Each row is a point on a tangle of strands that fork, close into loops and nearly touch. The rows are in no order.
Two points are linked if the straight distance between their rows is under 51.7. Some points are linked to none.
z828: [ 26,  -7,  -5,  -6,  12, -13, -30,  11,   0, -35,  14,  16, -16, -10,  27,
  -5,  -3,   4,  13, -27,   6, -20,  22,  -7, -22,  -7,  20, -22, -11,  19,
 -19, -26, -14, -32, -13,  -6]
z583: [-16, -14,  22, -14,  -9, -17,  22, -21,  16,  -1, -21,   3, -29,   6,  -4,
 -22,  24, -17,  30, -13,  27,  14, -10, -22,  -1, -11,   6,   8, -36,  25,
 -19, -24, -29, -21,  15, -11]
z678: [-14, -10,   5, -10, -13, -14,  -2,  -9,  31,   4, -22,  -6, -43,  10,   9,
 -16,   4,  -6,  24, -27,  31,   8, -23, -22,  -7, -18,   4,   8, -45,  14,
 -34, -22, -35, -19,  20, -25]
z899: [ 26, -10, -24,  -4,  -3, -10, -27,  10,  -3, -32,  18,   6,  -4,   7,  21,
 -17,  -4,   8,  23, -39,  26, -13, -13, -13, -18, -15,  16, -36, -14,  -2,
  -9, -27, -12, -30,  -1,  -3]
z15: [-44,   2,  21,  -2, -30,  19,  16,   2,  13,  43, -36, -19,  -8,  30, -18,
  10, -24, -14, -22,  26,  26,  35, -36,  -6,  14,  23,  -7,  -9,  22,   0,
   5,   4,  -3,  13,   0,  19]
z491: [-21,   2,   3,  -7,  11,  12,  -1,  12,  16,  17,  16,   4,  44,  -9,  -1,
  33, -15,  11, -41,   4,  -8,  -9,  29, -12,   3,  -5,  -8,  17,  12,  -7,
   9,  12,  28,  20,  -7,  -8]
z117: [ 11, -28,   2,  -8,   6, -16, -13,  -9, -13, -17,   7,   9,  -8,  -4,   2,
 -29,  11,  -3,  28, -28,  19, -14,  -6, -20, -12, -14,  20, -20, -23,  12,
  -1, -23,  -3, -27,   8,   6]
z84: [  9,  20, -32,  16, -10, -18,  24,  18, -12,  -8,   4,   3,   3,  13,  -3,
  -7,  22,  12,  10,  -1,  -4,  21, -37,  29,  -7,  -7, -13,  -4,  14, -13,
   4,  17,  -7,  22,  -6,  -2]
z839: [ -6,  19, -14,  25,  -8,  -6,  33,  25,   9,  14,  -1,   1,  12,  13,  -2,
   5,   8,   8, -10,   8, -12,  27, -29,  22,   0,   2, -35,  10,  35, -24,
   1,  31,   4,  34,  -6,   0]
z67: [  6,  17,   2,   0,  17,   9, -35,  13,  13, -22,   7,  -5,   8, -11,  10,
  27, -22,   6, -18,  -5, -15, -26,  33,  -4,   0,  -7,  -1,   8,  17,  10,
 -14,  -2,  -6,  -7, -22, -11]
z28: [-12,  -3,  33,  -4,  11,  12, -12,   8,   4,  -1, -26, -11, -12,  -2,  -2,
  19, -14,   5,  -5,  15,   0,   5,   1,   3,  12,  -4, -11,  26,  -8,  13,
 -15,   8, -15,  -3,  10, -15]
z824: [-11, -16,  -4,  -6, -21,  -3, -20, -16,  29,   7, -25, -20, -42,  10,   2,
 -17,  -9,  -4,  16, -28,  30,  -3, -29, -17,  -8, -12,   2,   1, -39,   1,
 -26, -17, -32, -20,  21, -16]
z222: [-19, -16,  32,  -4,  13,  22, -28,  -1,   0,  -3, -24, -19,   7,   2,  -4,
  26, -30,   0, -13,  -2,   8, -22,   3, -17,   2,  -1,  -4,   5,   4,   7,
  -5,   3,  -5, -16,   6,  -5]
z284: [ 12,  20, -27,  12,   1, -16,  26,  15, -10, -10,  15,  10,   8,   4,   5,
  -3,  25,  16,   9,   3, -16,  19, -13,  26,  -2,  -9,  -6,  11,   5,  -9,
   1,  16,  -7,  20,  -6, -13]
z430: [-31,  14,  13,  16, -40,   5,  40,  -2,  11,  35, -18, -15, -19,  33,  -3,
   1,   0, -25, -14,  40,   9,  40, -28,  16,  11,  29, -23, -12,  24, -10,
  12,   2, -13,  11,  -6,  18]
z219: [ -7,   7, -16,  15, -21,  -1,   6,   6, -12,  11, -17, -12, -14,  15, -26,
 -14,   9,  -2,   5,   2,   9,  14, -42,  15,  -1,   4,  -6, -15,   9, -10,
  10,   3,  -1,   4,  -6,  17]
z469: [  7,  -7, -12,  11,   0,  11, -30,  -3, -18,  -8,  -3, -21,   3,   0,  -9,
  -3, -17,  -1,   4, -19,  10, -34, -17,  -2,  -5,   2,   4, -24,  10, -11,
  15,  -4,   6, -14,  -2,  15]
z275: [-19, -13,  17,  -7, -29,  15,  -2, -28,  -4,  31, -39, -22, -25,  14, -33,
 -22,  -3, -26,   1,  11,  19,  12, -20,  -6,  10,  25,  16, -18,  -8,  -1,
  15, -13,   2, -13,  11,  25]
z352: [ 15,  -3, -17,   0,   0,  -7,  -8,   2, -25, -17,   6,  -1,   2,  -1,  -5,
 -17,   6,   8,  15, -17,   4, -12, -20,   6,  -6,  -6,  11, -14,  -7,   0,
  10,  -7,   0,  -5,  -1,   5]
z467: [ 28,   9, -14,  -4,   9,  -7, -35,  18,   3, -37,  11,  10, -13,  -8,  24,
   7,  -7,  11,   5, -20,  -2, -19,  21,   2, -17,  -7,  14, -16,  -4,  11,
 -24, -19, -18, -22, -19, -13]
z75: [ 24,   3, -19,  -6,  12,  -4,  10, -13, -20,  -4,  28,  21,  20, -27,   0,
  -7,   8,   1,   2,   3, -26, -13,  24,  12,   3,   5,  15,   5,  -6,   4,
  22,   4,  23,  10,   0,   8]
z350: [-25,  -9,  17,  -3, -22,  20,  -8, -11,   2,  25, -39, -25, -17,  17, -27,
   0, -17, -11,  -4,   9,  23,   6, -28,  -9,  14,  14,  -3,  -6,   1,   0,
   4,   2,  -6,  -3,   9,  14]
z213: [-38,  -9,  29, -13,  -2,  23,  44,   6,  15,  35, -17,  -5,  23,  16,   6,
   8,  -9,   5, -26,  40,   7,  31,   5,  -8,  10,  22, -18,   2,  24, -18,
   3,  18,  11,  25,   6,   2]
z640: [ 10,  15, -19,  21,  -5,  -2,  46,   6,   4,  17,  20,  15,  20,   5,   6,
   2,  25,   5,  -4,  16, -22,  19,   9,  21,  -2,   9, -26,  12,  25, -33,
   7,  27,  11,  37,   2,   4]
z591: [-20,  -2,  14,   1,   2,  17,  42,   3,   7,  35,   3,   6,  30,   7,   1,
   4,   5,   3, -23,  30,  -7,  18,  17,  -5,   6,  23, -18,   4,  24, -32,
   6,  21,  28,  31,   2,  11]
z887: [ 30,  -2, -22, -10,   6, -16, -16,   4, -17, -33,  25,  20,   8,  -4,  19,
 -17,  -1,   9,  22, -31,  14, -17,  -4,  -9, -12, -14,  24, -31, -10,  12,
   1, -22,  -5, -19,  -2,   7]
z757: [ 21,  20, -31,   1,   7,  -1,  -3,   5, -10,  -8,  26,   9,  20, -11,   2,
   8,  -1,  10,  -9,  -9, -23, -12,  -4,  11,   3,  -4,  -1,   4,  17,  -9,
  17,  14,  17,  20,  -6,   9]
z599: [ -7, -33,  -4,  -3, -15,  -3, -27, -21,  29,   3, -16, -18, -38,   8,   6,
 -22, -11,  -8,  14, -37,  28, -10, -23, -23, -17, -11,   9, -13, -37,  -3,
 -20, -20, -23, -34,  23, -10]
z654: [  2, -21,  15,  -4,   8, -15,  45, -19, -26, -10,  11,  19,  11,  -5,  -7,
 -28,  37, -14,  28,  13,   1,  20,  18,   1,   0,   5,   7,   1, -16,  20,
  13, -13,  -1,  -7,   0,   3]
z90: [  2,  -9,  29,  -6,  21,  -8,  -5,  -4,  -8, -11,  -8,   8, -14, -19,   0,
   0,   8,  -2,   3,  15, -17,   2,  32,  12,  -4,   2,  11,  22, -18,  21,
 -11,  -2,  -4,  -7,   4, -11]
z332: [-28,  -8,  39, -14,  19,  20,   8,   9,  14,  13, -20,  -4,  14,  -6,   1,
  26, -19,   9, -19,  32,  -2,  20,  24,  -2,  14,   2, -12,  29,   5,   6,
 -12,  17,   3,  10,  12, -15]
z55: [  1,  10,  -2,  -3,  14,   6, -10,   7,  20,  14,  29,  14,  32, -15,   1,
  33,  -9,   5, -33,  15, -20,  -8,  47,  -6,  12,  -9,  -5,  24,  10,   1,
   1,  11,  27,  20, -11,  -9]
z375: [  7, -19,   8,   4,   3,   9, -29, -11, -19,  -8, -10, -17,  -2,  -7,  -8,
  -5, -13,  -4,   3, -15,   9, -33,  -5,  -7,  -5,   5,   8, -13,  -4,  -4,
  11,  -7,   5, -22,   6,   9]
z354: [-22,  -7,  17,  -8,  11,  18,  24,   6,   9,  29,   4,   5,  36,  -2,  -1,
  18,  -3,  10, -27,  24,  -5,  12,  27, -10,   8,  11, -12,  17,  12, -21,
   4,  21,  29,  26,   4,  -1]
z553: [-24,  -2,  21,  -4,  17,  17,   7,  13,  12,  14,  -4,  -1,  25,  -4,  -1,
  22, -14,  14, -25,  20,  -9,  13,  21,  -4,  13,  -1, -14,  27,   9,  -6,
  -4,  19,  13,  18,   3, -12]
z913: [ 23,  30, -29,   2,   8, -16,  -4,  22,  -3, -26,  22,  17,   3,  -4,  14,
   6,  13,  21,   3,  -4, -21,   8,   3,  18,  -1, -19,   6,   7,  -1,   4,
 -11,   7, -10,  13, -15, -19]
z516: [ -4,  -5,  18,   1,   6,  11, -27,   7,   1,  -8, -20, -17, -16,   4,   0,
  11, -15,   7,   0,  -5,   5, -11, -10,  -4,   2,  -9,  -9,  11, -10,   5,
 -16,   2, -20, -13,   4, -13]
z789: [  9, -29,   5,  -2,  -3,  -3, -20, -16, -19,  -7,  -7,  -8,  -9,  -4,  -9,
 -26,   4,  -6,  16, -22,  16, -23,  -9, -10, -11,   0,  16, -18, -18,   3,
  10, -17,   0, -25,   9,   9]
z686: [ -7, -25,  35,   1,  12,  20, -38, -10,   5,  -4, -21, -24,  -8,   2,   4,
  22, -30,  -9,  -7, -15,  11, -35,   8, -18,  -7,   2,   3,  -3,   0,   6,
 -10,  -6, -12, -35,  11,   0]
z20: [ 13,   4, -20,   3,   3,  -3,   5,  -2, -26,  -5,  11,   1,  14,  -8, -14,
 -12,   5,   3,   5,  -4, -10,  -7, -12,  14,   0,   9,   4, -10,   8, -10,
  23,   7,  19,  13,  -1,  17]
z621: [-30, -11,  37, -16,   8,  25,  31,   2,  11,  25, -17,  -5,  20,   5,   5,
  16, -11,   7, -19,  40,   3,  28,  16,  -6,  15,  15, -14,  18,  11,  -8,
  -3,  18,   9,  16,  12,  -6]
z21: [ 23,   6, -28,  -6,   6, -12,   5,  -3, -29, -18,  24,  14,  16, -11,   0,
 -17,   9,   8,  12, -13,  -7, -11,  -7,  11,  -4,  -3,  17, -15,  -3,   4,
  20,  -2,  11,   6,   0,  11]
z7: [  1,  -4,  17,  -4,  20,  11, -20,  -5,  -8,  -7,   0,  -1,  10, -19,  -2,
  14, -14,   0, -10,   5, -17, -18,  28,  -5,   4,   4,   4,  16,   0,   5,
   4,   5,  15,  -6,  -3,  -3]
z479: [-13,  -8,  38, -13,  28,   8, -10,  -3,   9,   5, -10,   3,   8, -20,  -1,
  25, -13,   0, -15,  28, -17,   5,  49,  -1,   7,   5,   3,  29,  -2,  10,
 -10,  11,  14,   5,   7,  -9]
z404: [ -3, -19,  14,  -9,   5, -21,   7,  -9,   0, -12,  -7,  11, -19,   2,   0,
 -22,  24,  -8,  32, -17,  21,   7,  -9, -24,  -6, -20,  12,  -1, -31,  21,
 -18, -22, -16, -24,   8,  -9]
z477: [ 16, -23, -22,   2, -11,  -8, -33,   0,  10, -18,  10,  -9, -14,  10,  16,
 -23,  -6,   0,  22, -40,  31, -14, -24, -18, -22, -15,  11, -34, -20,  -9,
 -10, -29, -13, -38,   7,  -7]
z165: [ -5, -10,  33,  -8,  21,   9,   9,  -7,  -3,   5, -10,   5,   4, -15,  -2,
  10,   0,  -2,  -5,  30, -17,  12,  37,   7,   9,  13,   0,  28,  -8,   4,
  -5,  10,  10,   5,   9,  -8]
z58: [ 11, -10,  14,  -1,  14,   7, -31,  -7, -13, -18,  -3,  -7,  -4, -14,   5,
   7, -14,  -2,  -2, -13,  -5, -35,  18,  -7,  -6,   3,  10,  -1,  -3,   7,
   0,  -8,   0, -25,  -4,   1]
z541: [ -5,  18, -14,  15,   1,   0,  11,  24,   4,   5,   3,  -4,  15,   7,  -5,
  10,  -1,  15, -12,   1, -14,  12, -21,  12,   4,  -4, -25,  13,  26, -17,
   4,  26,   8,  28,  -8,  -3]
z707: [ 17,  10, -19,   1,   8,  13, -20,  -8, -16, -14,  17,  -5,  23, -15,   1,
   8, -21,   2, -10, -19,  -9, -42,   2,  -3,   3,   5,   5, -15,  21,  -5,
  23,   0,  19,  -5,  -7,  15]
z572: [ -7,  -1,   1,   4,   6,  12,  26,   1,  -7,  22,   7,   3,  27,  -2, -10,
   1,   3,   2, -15,  19, -12,   8,   7,   0,   6,  20, -13,   4,  21, -26,
  16,  22,  33,  27,   1,  14]
z867: [-37,  -1,  15,   2, -24,  20,   2,   4,   9,  33, -38, -23,  -9,  24, -24,
   9, -23,  -6, -17,  13,  26,  20, -37,  -8,  14,  13, -11,  -5,  14,   3,
   4,   8,  -5,   9,   2,  14]
z804: [ 29,  24, -41,   3,   1,  -9,  13,   2,  -4,  -2,  35,  19,  24, -11,   4,
   5,  11,   9,  -8,  -6, -27,  -4,  -3,  20,   2,  -4,  -2,   2,  16, -13,
  19,  19,  21,  33,   0,  13]
z470: [-19,  -1,  17,   6, -14,  12,  42,  -4,  -1,  23, -14, -11,  -1,  19,  -6,
  -5,   7, -10,  -8,  41,  -1,  27,  -8,  11,  11,  30, -21,  -3,  19, -16,
  10,  12,   4,  12,   2,  10]
z27: [ 16,   0, -18,   7,   4,  10, -21, -13, -25, -10,   9, -11,  18, -16,  -6,
  -1, -21,  -4,  -2, -19,   2, -44,  -9,   1,  -2,   8,   9, -30,  19,  -9,
  29,  -6,  20,  -8,  -1,  24]
z212: [  4, -28,  34,   0,  14,   9, -40, -10,   6,  -9, -16, -15, -26,  -4,  11,
  12, -15,  -8,   1, -19,   8, -33,  16, -11, -18,   0,   9,  -4, -15,  11,
 -16, -13, -17, -41,  13,  -2]
z188: [  8,  17, -18,  -2,   9,  15, -15,  -3,   1,  -5,  24,   0,  36, -17,   1,
  24, -22,   1, -25, -12, -14, -37,  12,  -9,   7,   0,  -2,  -3,  26,  -3,
  20,   2,  25,   3, -12,   9]
z652: [-17,  -7,  20, -16, -14, -11,  11, -17,  30,   5, -30,  -7, -44,   5,   5,
 -12,   9, -13,  22, -15,  29,  10, -14, -16,   0, -10,   4,  18, -43,  24,
 -27, -20, -41, -15,  25, -19]
z132: [  4,  17, -23,  12, -13, -10,   1,  23,  -3,  -8, -10, -11, -14,  18,  -4,
  -4,  10,  16,  13,  -9,  10,  12, -48,  16,   0, -16, -12,   0,   0,  -7,
  -9,   8, -19,   7,  -6, -11]
z454: [  4, -14,  23,  -2,   8,   6, -35,   1,   3, -11, -17, -12, -27,   0,   7,
  10, -11,   0,   4, -13,   7, -18,   2,  -5,  -8,  -7,   0,   4, -18,   9,
 -19,  -9, -21, -26,   7, -11]
z449: [-24,   7,  10,   1, -43,   0,  37, -19,   3,  23, -17, -17, -26,  26, -11,
 -18,  18, -30,   1,  32,  14,  33, -18,  14,   9,  26,  -7, -12,  -1,   2,
  17, -14, -18,  -3,   1,  12]
z543: [ 18,  16, -21,  17,  -2,   1,  39,   2,   9,  22,  32,  23,  25,  -2,   8,
  10,  26,   6,  -6,  16, -25,  12,  26,  17,   4,   1, -18,  20,  19, -30,
   5,  26,  17,  38,   4,   2]
z529: [  9, -19, -17,   3, -13,  -3, -30,  -3,  -2,  -8,  -5, -16, -18,  10,  -1,
 -21,  -3,   3,  19, -29,  25, -16, -27,  -9, -14, -13,   6, -25, -19,  -8,
  -4, -18, -11, -25,   6,  -1]
z534: [  1, -22,   4,  -6,   3, -26,  10, -15,  -2, -14,   3,  17,  -7,   5,  -3,
 -31,  24, -13,  48, -25,  29,   9, -13, -38,  -2, -24,  14, -15, -24,  17,
 -11, -25,  -2, -25,   7,   5]
z200: [ 10,  -4,   9,  -6,  23, -33,   3,   7,  -8, -26,  11,  29,  -9, -13,   9,
 -10,  19,   1,  22,   0,  -5,   9,  24,  -2,  -9, -18,  22,   3, -19,  33,
 -19, -16,  -9,  -7, -10, -16]
z836: [-17, -19,  20,  -5, -18,  18, -13, -22,  -6,  23, -40, -24, -17,  10, -30,
 -12, -11, -17,   0,   3,  20,  -1, -19, -11,   7,  18,   7, -12,  -6,  -1,
  13,  -5,   3, -14,  14,  18]
z73: [ 15,   3,  -3,  -2,  14,   2,   1,  -7,  -9,   1,  19,  14,  17, -22,  -1,
   7,   1,   2,  -9,  13, -28,  -7,  34,   7,   8,   6,   5,  20,  -2,  -1,
   9,  10,  23,  11,  -3,  -1]
z511: [ 16,  23, -26,   5,   4, -15,   5,  23, -12, -21,  13,   8,   2,   4,   9,
   0,  15,  20,   9,  -6, -13,  12, -18,  21,  -1, -16,  -1,   6,   0,  -3,
  -5,   9, -10,  12,  -9, -16]
z144: [  2, -32,   6,  -6,   3, -21, -17,  -9,  16, -13,   5,  11, -23,   4,  14,
 -26,   9,  -7,  34, -39,  28,  -2,  -9, -39, -16, -23,  16, -19, -32,  10,
 -19, -30,  -8, -39,  13,  -6]
z548: [ 22,  -2,  -7,  -9,  15,  -3,  -6, -18, -24, -11,  20,  18,  14, -31,   2,
  -6,   0,  -3,   0,  -2, -22, -26,  28,   4,   1,   7,  20,   1,  -7,  12,
  20,  -6,  21,  -2,  -3,   8]
z748: [-35,  14,  10,  -7, -55,   3,  28, -34,  11,  31, -21, -21, -33,  28, -12,
 -21,  12, -43,  -1,  24,  15,  34, -16,   7,  11,  28,  10, -15,  -8,   5,
  21, -28, -22,  -6,   3,  17]
z349: [-11,   2,  13,  -4,  18,  15, -14,   3,   4,  -1,   7,  -3,  28, -13,  -2,
  26, -21,   5, -24,   6, -13, -16,  26, -11,   7,   0,  -4,  16,  10,   0,
   5,   9,  19,   4,  -7,  -5]
z716: [-31,  -5,  20,  -4,  -5,  17,  50,   4,  11,  42,  -7,   1,  25,  18,   6,
  -1,   1,  -1, -27,  40,   0,  27,   8,  -6,   3,  27, -20, -10,  33, -33,
   5,  18,  22,  28,  -1,  16]
z80: [ -7,  -5,   0,   1,  10,  13,   9,  -4, -12,  13,   5,  -1,  29, -10, -13,
   4,  -7,   2, -17,   9, -10,  -7,   8,  -6,   8,  18,  -6,   2,  15, -17,
  23,  15,  36,  17,  -1,  14]
z628: [ -6,   2, -10,  10, -18,   6, -25,  10,   7,   3, -22, -27, -27,  21,  -7,
  -1, -12,   9,   7, -13,  24,  -5, -41,  -1,   0, -15, -13,  -2, -10,  -5,
 -15,   0, -23,  -6,   1, -10]
z912: [  1, -31,   7,  -5,  -5, -13, -24,  -8,  21,  -8,  -6,  -2, -35,   4,  13,
 -18,   1,  -3,  19, -36,  23,  -7, -11, -26, -19, -18,  11, -11, -37,   7,
 -24, -26, -20, -37,  15, -13]
z609: [  8,  -6, -15,   4,  -8,  -2, -19,   4, -15,  -9,  -5, -13, -10,   7,  -8,
 -15,   3,   8,  15, -17,  13, -12, -29,   3,  -6,  -8,   3, -14,  -9,  -5,
   1,  -7,  -7, -10,  -1,   2]
z992: [ 34,  10, -32, -13,   7, -11, -10,  -5, -23, -29,  30,  22,  14, -15,  15,
 -11,  -2,  10,  10, -23,  -5, -24,   2,   5,  -6,  -8,  22, -24,  -3,  13,
  14, -11,   3,  -6,  -5,  10]
z444: [-25,   9,   7,  -6, -41,   6,  13, -21,  19,  22, -37, -27, -37,  20, -16,
 -16,   1, -21,   8,   6,  28,  20, -28,  -1,  14,  14,   1,   5, -16,   7,
  -3, -11, -31,   0,  13,   2]
z840: [ 19,  13, -18,  13,   5,  -3,  30,   0,   6,  14,  34,  26,  18, -11,   8,
   8,  28,   6,  -3,  25, -30,  12,  42,  23,   7,  -4,  -5,  26,   3, -13,
  -1,  18,  10,  30,  -1, -10]
z53: [ 14,  -4,  10,  -5,  19,   1, -22,  -9, -12, -15,   6,   9,   2, -26,   4,
   6,  -8,  -2,  -6,   0, -21, -26,  35,   0,   0,   5,  14,   8,  -5,  12,
   4,  -3,  12, -12,  -6,  -1]
z431: [-25,  14,   3,  13, -46,  -3,  44,  -9,   6,  25, -13, -14, -25,  29,  -1,
  -8,  17, -26,  -5,  38,  11,  38, -21,  22,   7,  25, -23, -13,  10,  -5,
  15,  -6, -22,   5,  -4,  10]
z878: [ 11,  18, -34,  20, -12, -18,  47,  11,  -6,   0,  13,  11,  12,  12,   1,
  -8,  30,   3,   6,   7, -14,  29, -22,  35, -13,   3, -20,  -6,  23, -22,
   9,  21,  -2,  31,  -3,   4]
z731: [ 24,   0,  -7, -11,  17, -28, -23,  15,   0, -37,  19,  33, -12,  -8,  27,
  -8,   1,   5,  19, -22,   6,  -6,  27, -14, -18, -15,  26, -22, -12,  30,
 -26, -25, -11, -21, -16,  -7]
z247: [-25,  -6,  30,  -4,  14,  21, -18,  12,   6,   1, -22, -16,   7,   3,  -2,
  28, -28,  10, -16,   7,   4,  -4,   0, -10,   7,  -6, -13,  17,   4,  11,
 -10,   9,  -8,  -3,   4, -14]
z343: [ 13,  11,  -4,  -1,  14,   2,  -7,  -2,   7,   8,  27,  16,  19, -22,   0,
  21,  -3,   2, -19,  17, -29,  -8,  45,   2,  11,  -3,   1,  25,   5,   0,
   3,  10,  25,  17,  -9,  -5]
z786: [ 27,  18, -37,  11,  -3,  -5,  29,   0,   3,  16,  38,  24,  28,  -7,   4,
   6,  17,   3,  -8,   4, -26,   1,   6,  19,   1,   2,  -8,   6,  19, -25,
  17,  25,  27,  42,   5,  16]
z800: [  5,  -3,  17,  -4,  21, -23,   5,   3,  -7, -18,   2,  18, -13, -15,   5,
  -6,  19,   2,  13,  11, -13,  10,  29,  11,  -6,  -9,  14,  16, -21,  27,
 -19,  -8, -11,  -5,  -6, -18]
z5: [ -5, -10,  40,  -9,  27,  -1, -19,  -2,   2,  -7, -17,   2, -14, -21,   1,
  16,  -7,  -4,  -6,  19, -17,  -4,  40,   6,  -1,   3,   8,  22, -11,  20,
 -15,   5,  -1,  -8,   5, -11]
z46: [ 18,   1,  -1, -11,  25, -36,  -8,  11,  -3, -33,  20,  36,  -8, -12,  17,
 -10,  12,   1,  21,  -6,  -7,   2,  33,  -9, -12, -18,  30, -11, -12,  39,
 -22, -17,  -5,  -7, -17, -13]
z868: [ 14,  24, -14,  -3,  12,   7, -28,   9,  18, -12,  23,   5,  19, -17,   7,
  30, -17,   4, -25,  -3, -23, -22,  37,  -4,   7,  -9,  -3,  11,  19,   9,
  -2,   1,   7,   1, -23,  -7]
z110: [  4,  21, -27,  16,  -9,  -8,   4,  23,  -8,  -6,  -3,  -8,  -3,  14,  -7,
   1,   8,  16,   5,  -7,  -1,  11, -45,  21,  -1,  -9, -16,  -2,  17, -14,
   0,  18,  -6,  18,  -7,  -1]
z898: [  6,   1, -14,   5,   6,   6,   4,  -4, -20,   4,   9,  -1,  21, -13, -14,
  -2,  -3,   0,  -7,   2, -15, -12,  -1,   5,   5,  15,  -2,  -4,  15, -13,
  25,  14,  31,  17,  -2,  19]
z564: [ 16,  12,  -2,   0,  14,  -1, -34,  16,   1, -27,   6,  -1,  -8, -10,  13,
  14, -10,  10,  -3,  -8, -14, -17,  22,   3,  -6, -10,   3,   5,   1,  10,
 -17,  -6, -12, -11, -18, -13]
z638: [  3,  17, -21,  22,  -8,  -8,  44,  13,   1,   7,   7,   5,   9,  10,   4,
   0,  24,   8,   1,  15, -17,  27, -11,  29,  -1,   6, -29,  10,  21, -24,
   3,  23,  -4,  28,  -4,  -5]
z439: [ 25,  26, -29,   0,   8,  -5,  -7,  11,  -1, -16,  28,  14,  13, -11,   9,
  12,   4,  15,  -6,  -5, -26,  -4,  12,  14,   5, -11,   1,  12,   8,  -1,
   4,  10,   6,  17, -12,  -6]
z596: [ 17,  17, -20,   9,   8,  -9,  23,   7,  -6,  -6,  25,  19,  12, -10,   6,
   2,  24,  12,   3,  13, -26,  15,  17,  23,   2,  -7,   1,  20,  -1,  -4,
  -1,  14,   1,  21,  -5, -14]
z445: [  0,  23, -27,  17,  -3,  -5,  -2,  30,   1,  -7,   0,  -8,   7,  12,  -5,
  10,  -6,  17,  -7, -11,  -7,   5, -41,  15,  -2, -11, -24,   1,  28, -16,
   1,  24,   0,  24, -12,   1]
z92: [-36,  14,  16,  11, -40,  13,  25,  -3,  11,  42, -25, -16, -20,  31, -14,
   2,  -8, -27, -17,  31,  16,  40, -34,   8,  12,  27,  -8, -14,  22,  -7,
  12,  -4,  -6,   7,  -8,  28]
z501: [  0,   8,  -5,   7,  -9,   2, -10,  15,  -1,  -5, -17, -18, -21,  13,  -3,
   0,  -1,  13,   9,  -5,  12,   3, -35,   5,   4, -15, -14,   8, -10,  -1,
 -14,   5, -23,  -2,  -1, -16]
z392: [ 11,  22, -20,  -5,   8,  12, -18,   3,  17,   0,  34,   9,  38, -15,   4,
  34, -16,   1, -32,  -6, -19, -29,  27,  -7,   8,  -8,  -6,   7,  24,   6,
  14,   3,  23,   6, -17,   1]
z306: [-30,   3,  11,  -7, -44,   8,  16, -33,   5,  33, -30, -18, -31,  20, -26,
 -29,   9, -38,   3,  17,  16,  25, -20,   1,  10,  27,  16, -18,  -9,   3,
  18, -26, -12, -11,   5,  23]
z42: [ 11, -25,   7,  -7,  11, -24, -13,  -5,  -3, -22,  14,  21,  -9,  -1,  13,
 -23,  12,  -5,  37, -31,  23,  -4,  -2, -34, -13, -23,  20, -20, -23,  18,
 -14, -27,  -3, -31,   5,   3]

How many points has the smallest loop of links through each point below? Write none if it is on no loop.
z840 -> 8
z247 -> 7
z609 -> 8
z599 -> 10
z449 -> 11

A fork is a point with three links, a tip a point with one. Leave the first point through the second and follow the links. Name the first fork or tip that comes.
z46 / z731 -> z375
z144 / z912 -> z42
z27 / z707 -> z165
z511 / z913 -> z543
z7 / z349 -> z53

Name the points in between on the shortest way along the links from the first point to the second, in order.
z5 / z467 -> z90 > z800 > z200 > z46 > z731 > z828
z20 / z621 -> z898 > z80 > z572 > z591 > z716 > z213
z868 / z75 -> z392 > z188 > z707 > z27 > z469 > z375 > z58 > z53 > z548
z53 / z652 -> z58 > z375 > z789 > z117 > z42 > z534 > z404 > z583
z913 / z501 -> z511 > z284 > z84 > z110 > z132
z332 / z887 -> z553 > z354 > z591 > z572 > z80 > z898 > z20 > z21 > z992
